The views of a scene show one set of named points, each view turned or mirrored, shifted and resized as a whole, with a little noise and some points left out.
(in the rows, 128 means zero)

Scene 1
View 1
q_798: [103 164 152 129 113 138 101 111 128 116 163 127 140 137 151 118 136 142
  78 152 161 114 138]
q_139: [106 156 143 123 121 124  98 108 121 123 152 124 113 139 148 109 126 120
  90 135 151 112 137]
q_621: [106 141 135 134 129 120  94 115 121 125 159 117 108 149 141 106 128 106
  88 118 145 109 128]
q_192: [110 209 165 107 107 138 107  84 111  99 138 139 137 125 156 126 123 169
  88 191 176 125 162]
q_195: [108 178 152 119 114 132 102  98 116 112 146 130 122 133 151 116 125 140
  89 158 161 117 147]
q_276: [123 209 150 101 122 116 101  65  85  97 120 136  92 130 145 115 102 137
 109 178 169 132 163]
q_319: [111 114 128 163 144 129  93 126 127 122 194 104 131 166 136 117 143  96
  68 110 153 115 116]
q_297: [121 145 127 148 146 117  95 100 103 110 174 109 108 159 131 117 126 100
  80 128 163 125 133]
q_496: [118 133 127 155 148 120  93 109 110 113 184 106 116 166 132 118 131  96
  75 121 160 123 126]
q_994: [ 90 210 175  75  74 140 106  99 133 129  99 157 121  99 174 102 117 177
 114 174 145  97 160]
q_248: [ 65 112 144 102  83 124  88 161 170 178 118 135  94 117 162  67 132 104
 115  67  89  64 108]
q_536: [120 140 138 171 148 142 101 111 118  98 216 104 162 169 137 141 151 127
  48 153 186 133 132]
q_464: [124 163 139 155 145 135 103  95 104  93 195 111 145 161 137 137 138 130
  61 167 187 136 143]
q_228: [104 128 128 136 131 114  91 119 124 133 160 114  99 152 139 100 128  93
  93 103 136 107 121]
q_661: [116 130 127 156 146 122  95 112 114 115 191 106 123 166 133 121 137  97
  71 122 161 123 125]
q_542: [138 190 140 140 151 122 101  67  80  79 172 116 122 158 132 138 119 129
  77 182 194 148 158]
q_872: [141 171 130 164 168 122 101  70  77  74 202 104 132 173 125 147 128 118
  61 178 205 154 150]
View 2
q_621: [138 118 162 133 163 112 144 125 168 130 141 140 131 139 112 119  95 137
 121 109 133 148 149]
q_542: [149 115 132 128 195 123 112 112 184 126 127 109 140 122 140  97 147  94
 116 130 121 185 131]
q_297: [147  99 157 137 183 117 134 122 172 127 136 138 126 132 121 109 114 127
 118 112 129 163 149]
q_872: [154  88 138 130 205 123 105 116 186 118 126 115 135 118 145  96 159  97
 110 128 126 194 135]
q_496: [144  88 161 134 178 113 132 125 173 122 137 143 126 130 120 116 114 136
 116 108 136 163 150]
q_536: [143  80 162 115 167 101 102 126 190 103 133 123 140 119 141 127 141 123
 107 109 152 183 137]
q_994: [128 223 140 117 124 110 153 113 181 146 138  91 164 147 116 118  85  98
 136 128 115 137 121]
q_276: [147 169 124 137 187 134 149 108 172 149 130 108 141 138 123  87 114  91
 131 138  97 158 134]
q_195: [137 155 148 123 155 113 137 117 180 132 136 112 149 136 123 115 108 110
 125 120 125 155 132]
q_661: [143  85 164 133 176 110 130 127 173 119 140 144 127 130 122 120 115 138
 115 105 141 163 150]
q_798: [134 140 156 117 146 105 129 123 183 123 137 114 149 134 125 125 112 119
 121 114 136 158 132]
q_228: [141 111 167 136 163 113 150 125 164 131 143 151 126 139 106 121  85 147
 121 103 133 141 155]
q_139: [139 134 153 127 161 113 139 121 175 129 138 125 139 135 120 117 105 122
 121 115 129 154 139]
View 3
q_621: [137 116 117 120 125 126 106 123 130 126 151 123 145 123 143 158 138 103
 151 129 140 117 143]
q_248: [ 91 107 127 121 123 117  71 134 109  95 154 127 122  74 150 162 144  85
 135  96 157 111 173]
q_536: [152 101 101 153 133 127 118 110 122 151 175 104 167 160 150 152 148 126
 165 135 128 114 143]
q_319: [137 110 123 143 120 121  99 115 121 134 163 110 161 130 150 158 150 123
 158 134 133 116 158]
q_496: [145 117 122 132 121 125 108 116 129 136 154 114 160 134 145 159 145 119
 158 139 133 119 146]
q_542: [166 115  95 122 137 136 139 116 142 151 155 119 157 164 138 151 132 109
 162 141 132 117 115]
q_192: [145 100  72 114 155 139 137 129 134 139 162 130 130 149 138 145 122  81
 152 109 144 110 114]
q_661: [143 115 121 137 122 124 106 114 127 137 158 114 161 135 146 159 148 120
 157 139 133 118 149]
q_195: [139 107  93 119 142 133 122 125 130 132 158 127 137 135 141 151 130  90
 151 116 144 112 128]
q_872: [173 116 100 131 132 134 138 111 142 157 156 113 169 171 139 153 137 121
 168 152 127 119 119]
q_798: [136  98  89 135 142 130 117 122 121 136 171 118 142 140 145 149 136  98
 154 112 141 111 138]
q_228: [130 117 127 123 119 122  97 122 127 121 151 120 145 112 146 160 143 108
 151 130 141 117 153]
q_464: [157 106  96 137 136 131 128 114 131 149 166 114 160 159 143 151 140 115
 162 135 132 114 130]
q_139: [134 111 106 121 133 129 111 124 128 127 156 124 139 126 143 154 136  98
 150 120 142 114 138]
View 4
q_798: [141 133 140 148 137 127 120 129 108 150 117 105  90 148 130 143  94 127
 148 143 101 109 158]
q_464: [142 138 145 186 139 126 124 143 116 166 130 107  89 144 109 175 104 141
 167 149  98 109 135]
q_621: [169 122 126 145 140 121 106 138 110 154 128 114 112 134 126 142 100 108
 140 132  91 133 143]
q_276: [130 171 134 142 123  83  89 148 108 174 103  84  90 131 123 167 105 154
 113 110  99 116 147]
q_496: [174 121 130 171 142 127 111 147 117 160 138 119 111 132 113 158 105 114
 154 139  88 134 130]
q_248: [189  95 112  82 142 136 101 114  96 118 117 125 125 138 158  81  82  62
 114 124  92 147 175]
q_297: [169 129 129 168 140 118 106 148 116 163 133 113 110 130 112 162 106 119
 147 134  91 134 129]
q_661: [174 118 130 172 145 131 115 144 118 159 139 120 112 135 113 157 104 111
 158 143  88 133 129]
q_228: [180 116 122 142 142 125 102 140 110 150 131 120 120 130 127 137  99  98
 138 129  88 142 141]
q_994: [112 159 141  98 125 104 105 116  92 142  83  83  74 152 153 122  83 139
 109 122 110  96 189]
q_319: [181 108 129 169 149 142 121 139 117 153 142 126 115 137 116 149 102 102
 164 149  90 134 132]
q_139: [154 134 132 140 137 118 107 135 109 153 119 107 101 138 128 142  97 117
 136 131  97 123 153]
q_872: [142 152 145 206 137 114 116 158 123 183 134 103  91 135  94 199 114 157
 167 145  93 114 118]
q_192: [111 162 151 142 128 107 114 129 103 159  99  87  71 151 131 155  93 155
 133 134 108  93 166]
View 5
q_798: [200 135 119 138 136  89 131 131 118 135 144 104 112 165  67 125 113 120
 181 143 169  81  86]
q_319: [164 105 137 154 130 109 135 139 116 126 186  84 121 169  90 125 135 133
 143 217 137 115 114]
q_542: [185  80 185 137 146  90 110  84 121 154 147 108  76 160  19 106  76 117
 168 176 171  68  33]
q_621: [175 105 136 134 143 113 137 145 126 131 175 114 124 163 110 106 128 131
 179 169 142  98  93]
q_661: [166  95 151 149 137 109 128 127 119 132 182  92 111 165  84 117 124 132
 149 210 138 107  94]
q_228: [172 102 136 132 140 121 139 156 126 128 187 117 132 166 130 105 137 132
 178 179 131 107 105]
q_872: [170  69 198 150 143  95 109  73 118 153 156  92  68 163   8 112  77 121
 145 209 166  80  37]
q_464: [182 108 158 151 136  85 119  97 114 145 150  89  86 166  25 127  94 120
 150 190 169  85  65]
q_139: [190 115 132 128 143 102 134 141 124 136 159 121 116 164  97 108 117 126
 192 147 153  86  82]
q_248: [191 158  62 119 137 122 165 221 126 110 185 132 179 168 204 111 175 138
 216 122 122 116 153]
q_192: [222 138 128 122 146  75 122 111 121 150 113 127  92 161  38 113  83 110
 212  98 192  52  41]
q_994: [240 164  87 101 150  80 137 152 127 144 108 154 117 163  92 107  98 112
 252  44 188  49  57]
q_536: [175 117 147 168 123  85 122 103 108 134 158  64  92 167  22 143 110 124
 124 220 163  99  91]
q_297: [168  84 163 137 142 112 127 124 123 139 179 109 107 164  85 104 113 132
 165 195 142  97  77]
q_276: [201  83 170 103 165 102 118 111 132 157 140 155  94 158  77  78  77 119
 225 112 169  53  18]
q_496: [165  96 154 149 136 109 127 125 119 134 180  92 109 165  77 118 121 130
 148 212 143 107  93]
q_195: [204 129 127 130 142  85 125 125 121 140 139 118 104 164  63 116 100 119
 193 130 172  71  65]

Which points are out of place in each view (at most two, in the order of its rows)? Write - if all are in place.
view 1: q_276, q_542
view 2: q_139
view 3: q_621, q_798
view 4: -
view 5: q_496, q_195
